Each row is a point on a tangle of strands that fork, close into loops and nearly touch. The rows are in no order.
Two points are linked if the straight distance between their rows is under 55.8.
fubat: [  2  -1   3  15  -3 -12  -8  24  -8  30  -6  -3  20 -10   2   1  -3 -11
   1 -18 -10]
zonof: [  0  -7 -17 -36 -12   4  -9  -9   8   7  22  -2 -25 -20 -17  -3  -8  28
  -3  43  -3]
Rusib: [ 19   1   8  32  -1   3  11  12  30  15  -9 -19  13 -15  11   7 -16 -37
  25 -35  -8]
Kole: [ 11  -3   8  38  21   3   6 -12  25   6 -13  13   5  14  17  11   2 -32
  23 -45  -8]
mudil: [ 15   7  -9  -3 -19  10  17  -7  26 -23   1 -37  -4 -30  -1   6 -19 -13
  11  18  -3]
Tival: [-22  -9  -5  23 -16  -5 -16  16  24  21   3  13  18  15  -2  -4 -27 -10
  22 -15  -7]
fur: [ 10   7   0 -21  23   6   5  16  13 -15   6 -12  -8 -41  -5   0   1  24
   9  16  27]
Fuveb: [  3  17  -1  20 -26  -2  -9 -27  -5  27 -17 -15   3  30  18  -1  20 -28
  -9 -16 -22]
kazo: [-11  -2  -1   8  -8 -21 -10   6 -15  30 -10  18  27  40  -1   4   0 -21
   2 -24 -23]
Lofa: [ -4  12   4 -16   7   5  27 -32  -1 -45  -9 -10  -9  39 -15 -11   5  -6
 -19   8 -16]
fusen: [ 20   9   8   8   2   8 -12   9  -6  14  -7 -27  -9 -50  13  -6  25   4
  -3   4  23]
Mek: [ 21   6   1  13  -5   9  37   8  28 -27  -7 -29   9 -10   5  13 -37 -38
  27 -20 -10]
maro: [ -5  14   0  -6  -5  11  24 -12 -21 -43  -8 -14 -16  17  -5  -6  -9   0
 -21  11 -13]
luz: [ 23   6   3  -9 -12   3  -9  -1  -6  24   2 -33 -16 -49   3   2  23   5
 -18  18   2]
zeru: [  6  12  -2 -18 -20 -19   8 -10  -7  26   0 -20   8   0 -17   9   5 -13
 -18   7 -36]
som: [ -4 -16   4   4  16 -23   0  38  -2  25   2  14  30  -8 -10   4 -13  -6
   7 -24  -8]
mame: [ 19  -9  17  23  19  -1  20  26  15  13  -7  -4  18 -18   9  10 -19 -33
  15 -47 -11]
zene: [ -3   3   0  15  -3  -1   5  14  -9   1  -6  -4  10   1   1  -2 -14 -10
  -2 -16  -8]
zimo: [ -2  -2  -8 -31 -12 -10  -2  -2 -17  19  16  -2 -10 -15 -16   2   5  20
 -21  28 -13]
Mis: [-17   5 -12   8 -42  10   4 -11  -3 -17  -2 -18 -13  14  -4   1 -25 -13
  -7  12 -26]
Rosop: [ 11  -2  10  28   5  12 -21  20  -3  18 -10  -8   1 -33  20  -9  16  -2
   1 -15  24]
feri: [  9   3   4 -28  -8  -9   0  11 -30  22   5 -18  -5 -30  -6   5  16  13
 -27  19  -7]
mukod: [  8   9   4 -15  -3 -19  19   7 -32  17  -8 -12  20   3  -5   7   9 -10
 -21  -8 -23]
sopi: [ -9  -5   4  -6  27  -3  22  -7  13 -39   0  20   1  30 -15  -3 -14   4
   5  -7  -5]
rut: [  6  10   2  18 -14   8  12  23 -30  -2 -12 -22   1 -15  13   4 -16 -17
 -15 -15 -13]
Melu: [ 14  17   1 -26  22 -13  24 -19  33  -5   4 -22   0 -25 -20   3  10   7
   8  14  -2]
gero: [ -6  12   2 -16 -21  -6  -2 -42 -20  -3  -7   3  -9  49   4  -9  30  -5
 -29   5 -15]
piv: [  3   5  -7 -23 -25  14   3 -19 -25 -18   8 -14 -35  -4  -9   1   2  13
 -30  36  -9]
bikar: [ 12 -16  -4  32  -4  21   0   6  44 -37   1   5  11 -10  21   6 -27 -20
  42  -6  27]
fedu: [  8 -12  22   7  53  11  15   8 -14 -25  -4  29  -7  -3  12  10  21  18
  -6 -20  31]
Sed: [-21  -3   2   9  -3  -2 -25  11 -41   8  -2  32   7  22  12 -12  10  12
 -15  -7  10]
vug: [ 26   6  -3   5 -13  11  23   5  33 -32  -3 -37   6 -34   3  10 -24 -21
  23   6   7]
Kisa: [ 17  -3  15  37  25   0  -3  -4  21  14 -11   9  10  -4  18   5  16 -22
  18 -41   4]
Sired: [ -4 -15   3  33  13   4 -25   8  41   9   7  21  11  -5  10  -5  -9  -5
  37 -21  23]
Novim: [  0  10  -5 -23 -21  -7  15 -24  -6   0   1 -18  -9  13 -17   4   4  -5
 -23  20 -34]
Fose: [-17  -1   1 -20   7  12 -16   1 -36 -17   1  18 -20  12   8  -9  15  35
 -19  21  27]
kinaf: [-15   8  -1  -5 -34   8   0 -30 -29 -19  -9  -2 -16  44   3 -11   4  -7
 -33   8 -21]
Senap: [-16  -1 -14   3 -35  -5   4  -7  36   9   4 -16   6  10 -10   5 -28 -13
  20   7 -23]
nuvu: [ -4   3  -2 -24 -14  16   1   8 -43 -22   6 -13 -32 -16  -4   3   3  27
 -32  29   7]
nidir: [ -8   2  -4 -27   9   2 -22 -13 -18  13   9  19 -13   8   1 -11  26  35
 -10  24  17]
todu: [-17   2  -5   1 -20 -24   5   4  -1  28 -13   3  22  47 -14   4 -14 -28
   7 -16 -43]
gis: [ -1 -11  -4  19  20  19  -5   2  18 -47   3  22  -7  -3  11   0 -13   8
  28  -1  36]
bibe: [  5   9   0  13   5   3  33  -6  30 -19  -9 -15   4  19  -4   9 -26 -33
  21 -23 -22]
Tigol: [-15 -10  -8 -11   5   1 -34  28  -8  23   9  17  -2 -23   1 -12  -2  34
   4  15  24]
zopi: [-10   3   0   0  11  -8  16   4  -1 -11  -2  11   6  19 -12  -2 -14  -3
  -1  -8 -12]
rofo: [ -8 -15 -18 -31 -16  13 -13   8   2  -3  28  -3 -29 -29 -12  -2 -22  35
   5  46   9]
sos: [  5   0   2  25  -7  -9  -9  -2  48  37  -5 -16  19  -3   2   2  -3 -25
  28 -22  -5]
sunof: [  2 -14  15  16  38   7   0  32  -7 -16   0  20  -3 -23  10   8  -2  13
   6 -21  29]
loni: [ -4  -5  -2  10  17  -6 -22   7  21  19   5  16  10 -11   1  -8   5   9
  17 -11  20]
penol: [-11  -3   0 -11   3 -15  -9  11 -41  10  -2  22  13  17   0  -4  11  13
 -17  -2   4]
tev: [  6   7   2 -40 -16 -24   1 -39 -30   9   4   3  -2  35  -6  -5  43   8
 -35  19 -11]
Nepa: [-16   0 -16  11 -47  11   8  -9  20 -13  -2 -25  -4  19  -4   4 -35 -26
  13   8 -30]
Vutal: [ -8 -14  -1  29  19  24 -25   5  13 -28   0  31  -8  -3  18  -7  -3  11
  23  -9  39]
baded: [ 20  19   4 -18  32  -2  37 -22  22 -28  -4 -20  -4 -11 -15   3  13   3
   2   8   3]
lupiv: [-10  -5 -16 -13 -44   2  -6 -31  -2  10  14  -9 -24  17 -18   3  -5  -5
 -21  32 -35]
pinu: [  0  -8   6  11  14   7   8  34   5 -27   6   3  -1 -24   4   3 -29   5
  12  -5  20]
Vak: [  6 -19  13  -2  31 -28  13  32 -20  22  -2  24  39   2  -9  14   3  -9
   5 -33 -12]
veb: [ -6   3  -6 -20 -11  -3 -32 -33 -19  24   8  18 -11  25   8 -13  37  22
 -17  19   8]
soza: [  1  -8 -19 -19 -36  13  -8 -34 -14  -6  16  -6 -41   8 -14  -1  -1  14
 -23  45 -17]
tige: [ 20 -12  19  19  35  -4  21  31  -2   4  -5   7  13 -23  10  16  -5 -14
   7 -44  -2]
toso: [ -9   2   7 -18  26  -4  24 -27   9 -39  -3  10  -2  40 -16  -9   3   4
  -7   6  -7]
Neves: [ -1 -15   0  27  -8   8  -9  20  40 -11  10   5  16 -12  10   0 -35 -11
  38 -12  24]
Fomim: [ 24   9   3 -11  30   0   9  -8  36  -4   5 -18  -1 -40  -7   3  13  10
  20  11  26]
Nofi: [ 17   4  18   7  46   7  17  -6   2 -18  -7  10  -5 -11  10   5  28  11
  -1 -17  28]
pum: [-10  -1   0  19   9  25 -24  15 -13 -17  -3  13 -14 -12  19  -9   5  17
   6   4  37]
suvef: [  2  -2   3 -34  30  -2   6  27  -3  -2   9  -4  -7 -36 -12  -1   3  37
   0  22  25]
laked: [-15  -6 -17   0 -33   3 -29 -13  11  33  13  -2  -6  -5  -4  -6  -4   5
   3  20  -9]
Rimut: [ 23  13  20   9  38  -5  17 -26   0   1 -12   5   6   7   8   4  44  -3
  -7 -20  17]
Mola: [  8   5   2  21  14   2  19 -14  31 -14 -10   1   3  15   3   7  -7 -26
  22 -26 -11]
zuz: [  6   2  -1 -43 -16 -29   5 -29 -25  24   4   1   9  24 -16   2  34   2
 -25  18 -24]
sokot: [ -8 -10  -5 -36  19  -3 -14  25 -11  17  13   9  -6 -24 -11  -5   3  43
   1  24  22]
vebe: [-16   1  -2 -19  -1  17  -1  19 -39 -30   0   3 -23  -3   2  -3  -5  28
 -23  24  17]
Varur: [  4   6 -12 -14 -13  10  13  -1  12 -25   8 -24 -11 -26  -8   4 -16   7
   4  30  -1]
zezoz: [ -3  19   0  15 -13  -2 -16 -35   4  20  -8  -1   2  30  10  -7  31 -14
  -5  -8  -9]
Guno: [-21 -15  -3  26   4 -10 -17  18  10  14   1  33  16  23   2   0 -20  -9
  16 -25  -3]
zuku: [-15  -9  -9  -3 -18   3 -34  19  -2  29   9   5  -2 -20   2 -10  -5  20
   3  13  10]
zufog: [ -1   2   8 -17   1 -17   8  16 -47   6  -2   5  17   5  -3   2  12   6
 -24  -2  -5]
Lubun: [ 18  10  10  -1  37 -21  10 -20  13  20  -6  10  17  13  -1   3  40  -7
   1 -19   6]
Lova: [ 10  18  10   7  -7  12  23   7 -50 -22 -16 -20  -8   1  15   2   2  -8
 -32 -10  -8]
gokif: [ -9  -7 -12 -23 -20  14   6  19  -3 -31  16  -9 -20 -24 -13   2 -36  22
  -4  35   3]
Vado: [-26   4  -9   5 -36  10  -4 -14 -21 -24  -5   1 -12  39   2 -11 -20  -8
 -17   9 -23]
Keku: [-18 -11   1  20   3 -13 -18  15 -17  19  -3  36  25  35   1   3  -6 -11
   4 -27  -9]
Pafu: [ 12 -10  13  21  32 -10 -11  11  21  26  -2  13  18 -20   5   0  16  -5
  16 -28  13]
gosu: [  2  -7  -1 -14   9   4   3  24  23 -19  12  -4   2 -35  -9   2 -29  18
  22  16  25]
nodi: [-20   2  -8   2 -20 -16   2  -6  24  27  -6  -4  15  37 -15   4 -17 -23
  12  -6 -36]
lodob: [ 11  14   4 -22  37 -19  10 -28  16  12   1   2  11   9 -13  -3  37  11
  -1   3   2]
rem: [  5  18   9 -13   1   3  25  -6 -35 -26 -13 -11  -8  11   4  -1  12   2
 -31   3  -6]
zege: [-17  -6  -5  28 -22  -7 -24   9  28  42  -2   0  21  11   6  -4 -12 -19
  21 -18 -10]
pilu: [ -3  10  -4   0 -15  -5 -30 -31  -5  32  -1   9  -1  22   8  -9  33   0
  -9   5  -2]
sozuz: [-13  -5   7  15  15   9 -26  24 -35   1  -4  30  -1   3  19  -6  10  20
  -9  -9  33]
fevi: [  6 -11  -8  34   5  22   1  -5  32 -53  -3  12  -1  -3  21   4 -19 -11
  37   1  30]
tigaf: [  3 -20 -16  -4 -39   6 -33 -10   0  50  24  -9 -20 -25  -7  -1   7  10
 -11  32  -8]

A fork is a point with three links, a tip a point with one. Leave the first point through the second and follow the links. Name the first fork or tip that comes.
fedu / sunof => fur
Guno / Tival => tige
Lova / rem => zene
soza / piv => Fuveb
Tival / Guno => zuz
sunof / fedu => lodob
fur / suvef => tigaf

A piece is two or more points that can be reached from each other along the links. Count, over all rows, the pieces, the separate loops (a circle has one, a figure eight two, a Y none), the forks (points with three links) and the tips (points with one).
pieces => 4
loops => 1
forks => 2
tips => 8

A tip is a point with one link. Name the tips that can be reached along the links from each point below, in the order of the rows.
Kisa => Fuveb, Rosop
Mis => tige, zuz
toso => Vak
gosu => baded, lodob, tigaf
